A landscape with many valleys, sampled at points; each row gives a point and its height.
From any point a ball takes the steepest step (drop divided by distance) to one of its 2 nearest points. It stops when none of these is lower. Distance is the straight distance between rows; heights are no part of it.
<1230> h=195: [101  85 104 118 124  92 109 112 104 102  80  77  98  93 124 114 128  83
  77  94  96  83  86 101 103 121 101  98]
<1555> h=602: [ 93 113  95 104  56 122  81 107 109 118 113 109  84  92  86  74  75 117
  96 101 112  80  85  92  88 111  96 109]
<1263> h=239: [120  83  98 100 122 118 109 103 118  76 105 107 129  78 136  84  80  90
  92 113  79 102  98 109 116  85 114 103]
<781> h=312: [102  87  98 126  82 106 117 102  92  97 123  86  93 110  95 134 121  84
 107  97  99  90  74 113  85 105 106  89]
<1055> h=411: [105  63 106 100 101  98  99 102 102  99  85 115 137  85 135 107  76 122
 106  98  82 130 102 115 109  84 121 124]
<1677> h=463: [111  77 114 104  98 112 128 109 106  88  93 114 129  87 110 123  99 111
  98  89  88  97  94 105 110  93 130 100]
<1909> h=190: [ 96 120 107  74  83  95  92  82  91 133 109 100 100  95  74  75  82 100
 111 117  99 113 110  91  91  97  93 109]
<808> h=44: [134  99  81 115 138  97 111 110 104  79 121  96 108  99 125  95 116  98
  84  86 108 126 112 118 110  88  95  88]
<257> h=490: [119  90 111  82 119  95 128 101 105  90 111 105 117  94 107 131  82 105
  89  83 110  96  93  98 102 100 123 101]
<1182> h=367: [ 83 115  90  89 115  81 111 114 115  92 100 103  79  98 101  74 111  88
 105 109 103 117 125  86 121 114  97 115]
<597> h=397: [ 87 129  89  98  93 116 102 118 115 105  89 114  79  76  67  83 101 118
  85  95 123  76  81 112  98 109  97 105]
<1409> h=409: [ 97 111  88 101  87 102 104 102 116  89 100 121  89  91  76  85  78 115
  95  92 111  87  88 112  92 100  94 100]
<10> h=309: [105 104  96 110 109  86 117  85  94  74 110 113 110 107  95 131 106  86
 113  97  82  99  99 117  93  83  94  91]
<1789> h=467: [ 92 106  99  81 102  76 108  96  95  99  87 115 101  96  67 108  98  95
 120 107 103 111 111  97 103 106  92  90]
<1912> h=254: [ 93  90  95 101  99  81  79 109 112 111  60 101  97 108  81  88  93  92
 117 106 102 114 101  95 107 110  70  97]
<1708> h=71: [150 107  97  96 134 108 120 100  99 106 101 105 109  84  78  99 100  95
  80  92 102 113  90 112 101  91  92  87]
<1895> h=459: [ 91 108 109 114 108 152  89  98  63  97 104  77 106 103 111 109 109  96
 107 108 101  68  81 106  95  95  89  90]
<1193> h=282: [ 96 106 112 118  91 108 102  79  95  74 129  93  95 114 109 141 111 103
 106  86 107  90  82 111  93 104 110  92]
<1730> h=105: [104 112  83 119  99  90 113  92  99  76 132 101  81  98  99  85 106  80
  97 113  76  83  91  98  92  93  84  84]
<34> h=340: [121 106  96 108  90  81  68  85  99 123 102 106  72 121  90  96  96  95
 104 101 115 115  91 104  82  90  80  81]
<371> h=120: [ 99 107 122  78 102  92 122  85  75 108 108 119 131  85  89 117 104  91
  98 119  69  93 122  81  94 101 110 109]
<185> h=21: [128 110 105  85 134 102 123  97  78 114  95  87 108  83  81 104 120  82
  75 109  97 102  94 103  94 107  85  94]
<445> h=484: [ 72 106 118  81  80 139  99 122  78 117 102  98 102 113  78 105 100 107
 126 111 107  74  99  97  91  94  93  97]
<744> h=287: [ 69 111 107 112  70 101  76  66 108 106  95 108 103 110 101 104  72 120
 107  90 109 105 115 119  85  92  97  96]
<1571> h=168: [105  93 108  93  88 101 118 119  97 129 102  81  85  97  81  93 115  84
  83 119  85  81  72 101  89 116 103  92]
<1291> h=446: [ 98 118 100 111 132 130  97 101  65  80  94  75 100 104 128 102 112  97
 100 111 114  71  86  94  97 100  87  78]
<509> h=453: [111 103  98 109 119 104 109 133 120 100  71 110  95  83  82 109 111 108
  91  95 114  87  83 125 105 108  80  95]
<1269> h=391: [ 81 103  96  99  89  96 116  97  79 102  80  85  85  95  84 108 142  92
  99 105  93 105  95  91 101 119 104 106]
<1476> h=273: [ 95 104  98 106 115  87  75 118 103  91  77 102  75 122 101  89 108  94
 116 100 103 104 101  87 111 102  66  96]
<1898> h=231: [ 89  94 104  84  66  85 108  95  87 109 143  91  96 109  97 105  94 101
 123 105 101  95  97  92  82 103 119  98]
<558> h=220: [ 82 111 114 104 121 118  97  89  93  94 115 114 126 102 105 117  72 111
  96 108  71  53  94 113  90  87  93  84]
<1164> h=430: [122  99 108  81 129  92  88 111 106 106  94 111 120  91  95 104  66 104
 115  98  93 124 107 103 110  99  80 106]
<428> h=52: [ 68 113 100  90  85  95  95  95 109 104  72 101  86  90  79  71 103  90
 114 112 110  98 113  89 117 113  98 114]
<955> h=285: [112  81  88 109 110  93 114  85 109  66 105 115 121  97 113 106  93  85
 113 102  75 105 107 110 115  80 101  91]
<175> h=412: [106  95  89 111 113  94 114 112 116  74 107 101  94  95 116 114 115 106
  98  79 104 102 100 114 124 104 104 105]
<1767> h=308: [ 95  93  90 141  90  95  86 102 115  96  78  89  74  99 106  95 126  92
  96  97  79  94  91  97 100  97  86  97]
<415> h=95: [129  95  87  91 132  90 129 127 104  90 123 102 100  98 115 109 110 104
  82  84 127 119 115 112 110 107 115  94]
<1611> h=506: [106  98  91  92  95  99  83  84  74 121 129  70  82 127 113  95 115 102
 104 108 114 112 104  84  82  93  96  88]
<1261> h=371: [ 97  93 122  89  87 114  92  97  84 121  76  70 100  99 106 107 118 101
  90  92 109  98  94  86  85 122 104 120]
<1574> h=136: [114 104  92 115 127  87  93 100  91  82 107  94  86 114 108  93 102  67
  93 111  87  83  93  91  95  92  73  76]
<625> h=117: [ 56 106  89 102  80  89  86  90 101 118 107 126  92 106  78  96  72 114
 113 111 103  81 106 104  84  93  99  88]
<771> h=320: [ 83  81 110  92 112  79 104  92  83 112  92 123 130  99 104 122  89  88
 101 125  54 108 124  97 105  88  96 109]
<306> h=80: [ 78 111  82 109  92 101 117  94  95  73 109 105  90  92  85  90 109  89
 100 112  74  85 104  96 108 102 100  90]
<1508> h=351: [102 118  93 103 101 106  95 120  98 118  76  80  79 105  75  88 121  98
  79 106 109 102  87 100  91 117  73  96]
<62> h=148: [123  94  99  77 129  83 121 120 104 102 114  92 106  98 113 108 108 100
  84  80 121 118 109  76 107 128 112 112]
<886> h=234: [117  77 108 116 131  93 111 117  86 105  86  88 106 109 123 121 117  80
  96 113  99  73  77  91  97 108  97  93]
<227> h=124: [104  84 120 114 102 111  70  97 121  99  81  89 119  95 129  94  86  93
  93  90  82  78 103  91  99  97  97 104]
<41> h=189: [ 96  92  98  97  72  97  97  97 105 107 124  77  73 111 124  99 112 108
  86  80 126 105  96  81  90 120 123 101]
<860> h=414: [ 98  99  90 102 113  87 117  86  91 100  83  98  90 100  95 114 137  93
 107  92  98 125 115  92 115 112  98 107]
<768> h=305: [ 96 114 108 104 119 112  87 114 119 113  74  82  93  86 115  88 120 112
  78  89 120 105 107  91 117 109  92 124]
<622> h=151: [106  80  97 109  75  96 112  91 118 102  95  82  86 108 103 102 120 109
  85  81 124 106  93 101  94 105 123 107]
<1360> h=390: [136  86  78  93 115  81 106 122 118 104 103 123 103  95  96  79  86 100
 117 106 114 138  95 114 106  87 108 104]
<1423> h=141: [ 93  87  93 104  68 103 113 112 112 126  83 106  88  88  71  90  99  93
  81 117  93  82  77 101  84 107 108  99]
<226> h=291: [109 101  85 133 111  87  77 112 109  86  82  94  71 119 103  93 118  88
  90  93 100  94  92 101 111  95  63  87]
<888> h=215: [105 114  92  92  73  99 101  89  95 113 124  93  89  96  79  86  92 104
 109 111 105 108  99  97  84 107 108  96]
<177> h=545: [ 84  96 103 104  76  82  80  86  86  90 109 102  68 136 111 103 111  95
 121 105 103  97 100  87  89  94  99  85]
<596> h=230: [ 96  94  89  97  99 110  78 105 107  85  81 119 124  89  93 101  84 124
 115  91 101 139 103 137 113  79  99 102]
<645> h=442: [ 80  95  93 117  74 104 109  61  99  95 107 120 107 106  86 113 103 111
 115  78 111 110 102 123  89  76 132  86]
<1031> h=193: [ 90 101 116 111 129 105  87  91  84  81 106 106 127 108 108 114  94  87
 111 106  73  72  93  95  93  84  86  94]
<1899> h=338: [ 82 124 107  95 118 116  89 101 113  75  95 104  99  86 124  73  94  97
 106 104  84  98 122  84 120 106  98 119]
<114> h=99: [125  87  97 112 132  92 114 110 106  90 116  68 116  87 134  99 113  92
  71  90 114 121 114 110 116 103 103 106]
<618> h=216: [ 90 117 114  93 110 101  99 103  74  74 121 110  92 111  87 131 106 108
 117  87 108  86  91 105 102 111  93  84]
<455> h=160: [ 78  95 119  80  97  94 105  87  84 100 112 104 124 106 105 110 101  88
 103 118  69  78 104  74  89  95 117 109]
<1770> h=418: [117  91 110  85 120  98 101 114 102 122  75  95 105  88  97  95 111  93
  88 102  97 116 106  83 106 112  90 118]
<1335> h=380: [ 94 112 100 101  76  75 104  79  82  99 118 103  70 117  87 118 123  93
 112  99 121 131 108 106  95 104 104  80]
<758> h=310: [107 107 102 106 103 133  71 102  94 125  90  66  95 109 108  84 102 108
  83 100 116  93  86  90  88 110  84  96]
<1857> h=226: [107  96 103  92  84  95 103  93 120 102 118  81  92  95 114  79  90 108
  79  86 105  95  96  83  94 120 128 117]
<454> h=248: [ 95 102 105  94  95 102 112 100  95  72 121 103  81 107 102 117 102 105
 110  97  99  79  90 105  90 114 115  96]
<1957> h=42: [ 96  97 106 108  75 107  90  85 100 115 123  87 107  98 109  91  90 103
  92 113  75  83 102  99  84  96 104 108]
<1650> h=369: [ 94  93 104  81  91 109 110 114  63 126  94  72  76 109  84 102 138  94
 101 113 100 102  94  82  93 115 104 105]
<1225> h=268: [ 97  99  88 112  75 100  86  73 116 106  87 124 111 111 100  99  69 115
 105  87 100 115 112 114 100  79 105  95]
<93> h=249: [ 96  98  93 104  91 109  76 100 124 110  69 121 118  98  98  90  60 113
 104  99  92 123 114 127 107  75  94 110]
<1351> h=72: [ 94 113 103  88  71 118 102  69  98 127 111  98 116  88  92  80  85  98
  78 119  71  90 112 104  92  77 108 103]
<1051> h=321: [ 93  96 109 103 117 110  74 128 121  99  73  93  98  82 133  78 108  98
  93 103  97 100 108  96 128 112  92 121]
<1254> h=68: [ 84 132  98  83 103 106  94  94 106 114  74 106 103  84  69  78  98  92
 103 112  96 116 117 103 116  99  83 110]
<674> h=100: [ 59 132  81 111  73 114 106  88  94  82 102 102  83  96  88  84 114 102
  96 105  92  92 107 105 103 111  96 104]
<1540> h=93: [ 88 100 103 106  94  97  74 100 114  91  75  94 108 102  98 100  82 105
 106  98  86  87 103  97 105  93  86 109]
<1319> h=34: [ 73 113  98  86  91 100  92  97  97 101  96 100  83 101  96  70  99  93
 112 119  91  93 101  72  98 106 101 104]
<688> h=295: [ 94  86 122  95  90 103 115 119  81 109 123  91 107  97 112 114 100  91
 106 121  86  52  76  95  88 105 117  86]
<1613> h=258: [100 113  95 108 101 118  94  95 128  88 116  85  95  84 131  81  96 117
  77  84 116  91 103  88 105 111 113 117]
<1757> h=343: [105 110 110  91 102 120 101  99  74 123 106  61  96 102 101 106 125 106
  80  93 115 110  98 100  87 120  90 104]
<1344> h=75: [106 112 110  76 121  99 126  92  70 109 115  97 110  87  81 115 115  83
  93 121  73 101 111  91  95 110  94  99]
<990> h=196: [ 92  97 117  76  94  85  98  93  86  99 144 101 107 108 118 112  92  95
 121 114  88  81  97  75  79  90 116  97]
<453> h=165: [ 94 101 105 105 127  90  95 100  90  67  95 105  98 114 115 110 111  83
 116 103  85  81 102  86 109  97  84  81]
<552> h=487: [ 92  83 103  97  84 108 125  86 101 115  87 121 130  94  95 102  90 106
  95 104  79 107 117 104 105  76 139 100]
<1253> h=368: [ 93 125  82 102 103 108  97 107  92  99 111  86  75 108  84  85 118 102
  84  89 120 106  99 106  97 118  82  86]
<726> h=63: [ 87 103 113  80  84 117  88  90  87 135  86 103 108  97  80  90  89  93
  73 135  67  83 102 109  83  85 101 103]
<1303> h=393: [ 89 112  82 115 113  89 108 110 114  59 111 110  73  94 112  98 110  99
 112  93  95 102 114 102 124 106  97  95]
<1252> h=410: [118 117 106  96 117  98  78  92 107  96  93 120 111 101  94 114  67 107
 110  83 109 112 109 120 100  92  77  96]
<84> h=440: [117 115 114  82 121 103 100  97  99 104  95  95 111  86 106 103  97 103
  96  84 102 117 119  85 105 112  92 124]
<1783> h=394: [ 94 105  97 110 117  98 100  98  84  90 104  76  85 105 115 114 141  87
  82  83 107 109 103  92  95 117  97  99]
<494> h=454: [ 91  88  91  99  88  83 118 112 108 112  66 118  94  96  61 104  94 100
 113 100 117 103 104 111 115 106  99  97]
<1801> h=497: [ 86 101 119  69  91 123  97 112  73 115 112  90 104 103  92 104 102  99
 102 115 103  81  98  76  89 115 105  96]
<1154> h=486: [121 110  96  91 131 109 127 123 107 100 104  94  94  69  94  88 105 107
  83  97 118  99  96 112 111 105 107 104]
<1500> h=464: [107 111 102  77 113  90 108  87  95 100 107 103 115 100  80 113  86 102
 103  92 101 110 108  95  93 104 102 106]
<46> h=546: [ 94  86  92 100  82  62  90  68 118  99 116 117 113 108 108  92  65 103
 114 114  88 102 117  99  95  70 105  91]
<913> h=425: [111 108  92  94  88  95 110  89 107  97 118 129  99 105  81  92  67 108
 108  91 113  92  95 115  82  82 111  86]
<734> h=362: [104 116 101 106  88  88  78  71  87  99  98  95  72 123  87 106 106  98
 107  90 121 127 112 107  91 109  88  81]
<1689> h=262: [111  98  85 102 108 108 109  89 115  84 106 113 121  92 113  74  86  91
 102 114  70 113 115 105 117  77 106  99]
<1465> h=142: [ 67 100 104  89  73 101  80  86  86 126 123 103 107 109  82  98  80 123
 121 118 102  92 109 101  80  86 103  94]
<572> h=88: [111 100 119 103  78 132  90  80  82 121 126  73 111  92 111 110 112  93
  94 117  81  92  94 111  85  91  95  95]
<1776> h=98: [ 60 120  89 103  88 108 102 100 106 102 102 130  93  98  71  90  80 115
  95 120  81  78 100 120  91  96  94  91]
<1290> h=625: [ 56 111 113  84  85 109  76 118  96  88  89 110 101 114  92 106  85 122
 110  85 112  68 104  90  96 109 102 107]
<1083> h=82: [ 68 129  90  87  96 107  89 104  96 106  87 115 100  96  60  81  92  98
 105 120  87  90 109 101  99 100  77  97]
<1074> h=395: [ 98  78 115 101  96  91  89  99  96 122  61  87 105  99  99 105 112  95
 103  92  99 113 104  82 102 116  94 117]
<398> h=613: [ 78  99 106 101  73 113  80 118 103 104 101 111 103 104  92  96  76 115
  97 102  99  70  85  99  84 106  98 100]
<573> h=589: [ 99 107  94 115  66 111  72  94 115 113 108  91  78 111 110  77  83 118
  90  88 123  97  92  96  88 111  97 111]
<1513> h=421: [ 91 108 104 109 121  88  96  89  76  74 100  98  87 114 104 127 129  91
 105  85  98 119 119  95 108 107  88  89]
<1715> h=420: [ 94 112 101 102 138 101  98 109  69  88  97  77  96 112 121 113 128  97
  90  93 121  85 101  85 107 116  88  92]
<1494> h=286: [114  89 105  89  97  75  90 106 127  95 103 108  97 116 112  96  73  97
 102  90 110 104 106  81 106 100 108 113]
<38> h=370: [125  79  83  98 108  86 117 111 109 105  89 135 110  99  73 103  79 103
 122 100 101 126  98 125 103  85  95  86]
<235> h=266: [ 95  84 102 101 103 106  95 103 117 116  65 124 131  95 104 103  68 100
  97 112  63 117 116 121 109  79  95 100]
<218> h=441: [ 81  98 120 102 112 117  83 102  92  82  82  76 108 101 134  99 113 100
  96  95 101  73  88  71 105 104  98 106]
<1056> h=67: [103  92 103  85  82  86  97  79 100 122  78  95 106  97  81 113 100 104
 104  89 124 119 113 105  96 115 116 114]
<1927> h=119: [ 96  97  98  82  76  93 118 100 101 130  99 110 109  89  69  87  84  94
  89 119  84  92  88 102  89  92 113 100]
<397> h=211: [122  72 106 112 101 113  96 101 128  85 102  91 122  81 143  85  82 110
  89  91  94 103  92 102 112  84 111 105]
<1452> h=575: [ 97 114  88 120  82 105  73  96 111  92 106 120  73 114 110 100  84 114
  99  81 123  94  87 104  97 110  93  95]
<1535> h=470: [133 110  96  90 131 106 108 133 131 108 104 101  94  85  98  79  87 111
  88  91 144 105  97 111 118  96  99 112]
<648> h=527: [ 96  66  97 107  88  79 104  78 117 113 100 116 126 104 106 112  75 102
 111 109  77 105 103 105  94  62 113  95]
<962> h=27: [124  95 100  83  91  92 113  90 109 128  84 110 116  87  78  92  86 107
  99  96 118 131 109 104 101  99 113 117]
<356> h=372: [119  61  94 105  94  84  99 102  97  91  93 118 123 102 120 113  85 107
 121 103  90 143  99 115  96  89 112 103]
<1707> h=125: [110 107 105 128  90 138 109  89  77 114 128  75 105 102 106 126 119  78
  98 105  81  78  85 125  92 101  99  93]
<73> h=384: [ 97 124  93  95  98 103 100 105 113 101  93  94  80  90  76  91 114 119
  85  78 127 104  98 118  97 115  95 107]
<534> h=91: [101 116 105  86  89 109 106  88  87 130  99 115 113  89  64  96  97  87
  91 123  73  99 103 114  84  88  87  89]
<1663> h=204: [125  88  91  98 111  99  88 121  95  89  83 120 113  91  93  94  92 123
 113 102 118 154  98 133 106  87  93 112]
<842> h=452: [142 112 108  82 136  99  90 121 121 112 100  97 114  84 107  94  76 107
  99  96 120 117  96 104 110 105  78 110]
<1608> h=363: [101 117 104 102 116 101  84  93  97  80 112  88  88 114 127 111 107 106
  92  69 122 102 119  92 108 110  98 101]
<784> h=166: [127  86 111 117 111 108  85  80 114  95  98  83 125  91 137 109  95 101
  94  89  81  95 101  99 111 101 100 102]
<1177> h=352: [115  96  85 100 106  78 131 100  98  86  95 128 112 105  61 113 110  94
 116  94  96 119  98 122 104  89 105  84]
<914> h=439: [120  84 107  97  97  83 110 116 101 121  73 115 105 101  75 123  96 101
 111  99 115 111  94  97 103 113  93 106]
<33> h=496: [ 90 106 101  85 105  99 138 124 100  81  94 128 105  85  79 117 100 110
 100  86 101  86  98 113 119 107 111 104]
<1510> h=331: [119  79  85 114 107  71 128  93 100  91 107 126 115 116  85 127 106  75
 122 109  85 112  97 110 100  77 106  84]
<1244> h=163: [121  87  93 102 125  99 105 124  90  81  93 102 110  74 113  84 115 120
 100 106 110 153  99 125 111  96 108 125]
<48> h=325: [ 86  93  98 116  81 108  90 105 106  97  84  76  76 106 113  92 119  98
  90 100  97  80  80  77  98 109  95 102]
<45> h=382: [ 89 119  70  98 108  86 120 104 111 100 103  92  73  88  84  80 119  93
  91  96 127 123 119 102 117 111 109 115]
<374> h=561: [ 98 102  94 130  75  90  83  95 106  78 104 102  67 123 119 107 104  95
 100  94 114  98  96 101  91 103 101  85]
<696> h=324: [136  68  96 112 105  83 120  78  99  92 108 110 121 101 115 115  90  91
 109 100  79 127 109 100 100  81 114  98]
<1006> h=444: [119 115  91  89  84  84  98  73 102 101 131 122  87 108  95  93  84 108
 107  91 127 117 106 102  87  89 113  81]
<1910> h=235: [113 104 108  94 106  93  90 105  96 119  66 108 105 102  69  95  99  83
 100 106  94 103  89 100  86 101  71  96]
<447> h=154: [131  88  91 110 117 109  93 104 123 111 100  75 107  86 125  86 106 107
  75  80 108 125 112 108 120  99 102 119]
<1656> h=424: [ 95 105 106 103  83  94 107  59  84 105 113 112 114 103  82 133 110 100
 117  99 106 122 106 120  87  88 118  95]
<1526> h=194: [ 96  96 107  89  96  98 101 122 103 122  90  96  91 102  86  72 100  83
  85 128  83  75  80  74  94 100  96 101]
<574> h=402: [ 96  89 107 105  61  76 106  68  87 100 108 101  96 105  76 127 107  94
 121 104 124 119  97 107  95  96 122  90]
<1620> h=528: [110  95 104  91  99  90  84  97  77  98 122  91  81 133 117 102 111  95
 124 121 103 106  93  75  84  78  91  85]
<142> h=389: [125 120 101  98 122  95  78  92 108  94 103 104  91 109 108 112  90 103
  92  83 122 116 114 101 110 101  79  96]
<285> h=290: [110  90 104 102 118 102 108  84 101 108  86 114 135  97 105 111  85  94
  92 110  54 110 113 107  99  81  97 103]
<184> h=85: [120  96  78 115 128 104 105 123 112  78 106  91  87  85 118  85 127 108
  86  84 116 138 118 121 120  78 107 110]
<375> h=443: [ 94  72 108  96  99 105 111 100 118  77  98 102 136  83 133 115  89 112
  97  84  85 108 112 106 120  95 126 118]
<783> h=115: [ 98 103  78 123  63 115 101  96 109 111 118  88  67 104  96  74 113 100
  93 105  95  95  86  99  92 114  92 103]
<1763> h=188: [ 97  94  92 107 112 119  90  99  84  84 104  83  88 115 130  77 115  83
 107 128  86  80  90  78  91  83  79  88]
<1183> h=383: [ 91  97  94  93 128  79 107 145 114  88 101 107  86  95 116  87 106  95
 103 105  97 107 102  88 124 119  99 109]
<972> h=354: [103  78  93  93 105  68 125 110 111  90 108 123 102 105  94 111  88  91
 119 108  92 100  98  91 100  92 108  89]
<500> h=346: [ 83  88 103  96  92 116 110 124  84 107  98  67  84 112 110  95 134  92
  86 100 108  84  89  77  95 119 107 106]
<1109> h=118: [ 72 111  79 124  62 108  89  95  99  86  98  95  66 110  91  84 119  98
 106 102 109  91  94 108 103 117  86  94]
<920> h=468: [134  96  91  97  97  83 109  87 112 100 124 104  79 110 120  96  91  98
  89  85 119 117 101  99 101  92 113  82]
<1060> h=461: [ 91  98 117 104  92 124  74  87  80  87 103  71 101 115 136 113 104 110
 108  90 100  85  94  73  87 100 104 101]
<677> h=257: [ 96  95 110  81  89  86  95  87 119 116 108  91 100 101 107  95  73 107
 104  80 116  99 100  68 100 116 119 122]
<1210> h=513: [ 93 100 114  83  66 131  94 114  82 137 110  85 104  95  93  95  97  95
  92 119  85  72  95  98 101 100 111 104]
<1264> h=445: [106  95 102 104 106 106 110 129 119  95  72 111 112  77  90 101 101 103
  93 102  90  97 101 127 117  97  93 112]
<1159> h=336: [ 87 109 110 108  95  92  70  87 106  67  91 100  96 117 114 116  96 121
 114  68 115 103 115  96 107 100  95 105]
<1624> h=483: [ 93 110 105  96  80 123  74  88  82 104 118  78  89 120 110  98 102 107
 119  99 112  97  97  86  86 103  88  99]
<1014> h=155: [ 91 112  96 126  86 142 113  96  79 104 156  89 100 101 105 114 109  96
 108 107  87  69  92 114 109 104 103  91]
<1714> h=423: [ 87  98 117  92 124  99  94 129  86  72  80  93  99  97 112 107 108  98
 105  98  99  69  99  77 118 114 101 108]
<421> h=191: [ 83 118 104 105 113  91  89  95  95  64 108 124  97 117 103 118  96 104
 115  87  92  78 104 105 103 101  89  86]
<1947> h=401: [ 92  80 108  88 124  82 105 143 107  89  87 112  98 103 105 118  94  95
 115  98  99  83  89  88 119 123  94 107]
<1974> h=69: [ 78 112  85 109  88  95  80  96 122  93  81 100  94  92 100  71  95 101
 108 100 100 110 113  98 117  96  95 114]
<124> h=456: [ 69 105 100 108  79 110 116  74  94  93 112 115 117 106  92 116  87 124
 104  83  90  92 109 108  87  79 130 104]
<311> h=110: [114  86  89 111  76  96 108  76 108 113  75  93 105  96  83 100 115 102
  96  82 120 124  90 113  98  99 118  99]
<434> h=375: [ 93  97  80  94 105  78 127 116 112  65 120 117  92  98 107  93  93  90
 118 102  94 108 106 100 120  99 120  91]
<32> h=149: [118  82  94 120 133  86 106 118 105 104  94  81 105 100 140 112 125  83
  79  97 103 112 110 106 118 107  87  96]
<208> h=83: [ 86 101  90 115  61 120 106  85 103  98 121  85  87  92 105  86 110 100
  85 103  78  78  91  98  89 109 120 106]
<1922> h=164: [ 99 103  91 133 103 106  83  93  97  86 101  88  96 115 110  88 103  87
 103 121  80  73  77  94  88  96  71  78]
<159> h=267: [101  94 112 105 113  97 109 117  79 105 116  85  95 103 100 114 119  76
 103 117  95  66  68  86  90 112  94  96]
<587> h=169: [ 69 106 107  77  83  87  89  75  80 125 104 102 116  95  63  99  91 106
 120 124 101 105 116  97  87  95  91 102]
<1348> h=471: [ 80  92 102 102  94 114 130  98 101  97 103 126 120 103  89 106  95 114
  92  99  82  84 101 114  94  73 137  92]
<1440> h=429: [111  97  87 108 106 108 119 119 129  74  93 111 102  88 100  82 104 109
  99  95 105  98 102 114 118  96 112 106]
<1954> h=373: [123 108 104  84 120 104  92  96  92 122 107  75 108  95 104 109 115 104
  66  78 128 119 108  96  90 117  91 108]
<636> h=473: [ 99 110 109 100  97 146 104 119  74 115 113  90  99 112  99 112  98 106
 123 108 115  61  91  98 101  98  86  88]
<1068> h=507: [121 105 104  84 132  92 135 116 103  88 111 102 109  78  94 114  98 107
  89  89 119  81  90  99 106 116 112  94]
<273> h=122: [110  95  77  98 124  90 103 120 113  89 102  95  90  80 126  71 113 111
  94 110 103 151 110 116 121  94 101 132]
<1047> h=485: [ 79 107 100  98 102 111 135 117 102  93  92 126 115  99  70 114 102 107
  89 104  84  74  84 125 102  99 115  87]
<1876> h=508: [ 93  62 105 100  85  91 105  89 122 115  94 118 129 104 106  89  72 110
 103 104  88 105 116  94 100  81 139  98]
<1681> h=311: [ 85  98 114 107  70  94  63  68  93  96  81  96 108 111 108 126  91 112
 110  80 112 104 110  97  91  98 101 107]
<231> h=413: [132  80  98  81 101  97 106 112 128 111 104 121 120 102 101  74  65 107
 119  89 116 127 101  98 102  91 122 109]
<1971> h=284: [109 111 110 111 111 123  86  97 114 111  93  71  95  90 124  78 106 105
  67  95 111  86  95  85 101 116  96 110]
<100> h=332: [109 117 101 110 105 115  71 106  90 117  75  74  91 113  97  96 122 107
  80  96 130 114  84 103  84  99  71  98]
<1139> h=314: [114  92 106 104  91  79  77  82 112 108 103 100  90 112 101  89  80  98
 108  98 110 106 102  90  89  99  95 101]
<401> h=213: [110  95 116  85 116  97  92 113  91 118  90  99 104  97  83  87  90  79
  99 131  93  82  86  81  84  97  76  86]
<212> h=353: [ 87 130  97  86 128 104 115 106 105  83 116 100  89  90 102  71 106  88
  95 101  94  96 110  82 118 116 106 120]
<1862> h=422: [ 98  78 106 102 106  66 104 120  96 102  75 118  94 110  99 130 106  92
 117  91  99 104  99  95 104 110  99 105]

Where does a ball stop that starts at each point below?
<1360> | <1319>
<1264> | <1319>
<1047> | <1857>
<1677> | <1319>
<1269> | <726>
<648> | <1857>

Call two points neighbours if one is among the 2 nearest of the other. Go from one point of each pair to the other, from neighbour to neighbour, staying as low as possible. Name the highest point that can't be avoided.
<1783> and <1957> | <1513>
<1957> and <726> | <1351>
<1957> and <306> | <1109>
<185> and <1319> | <1898>
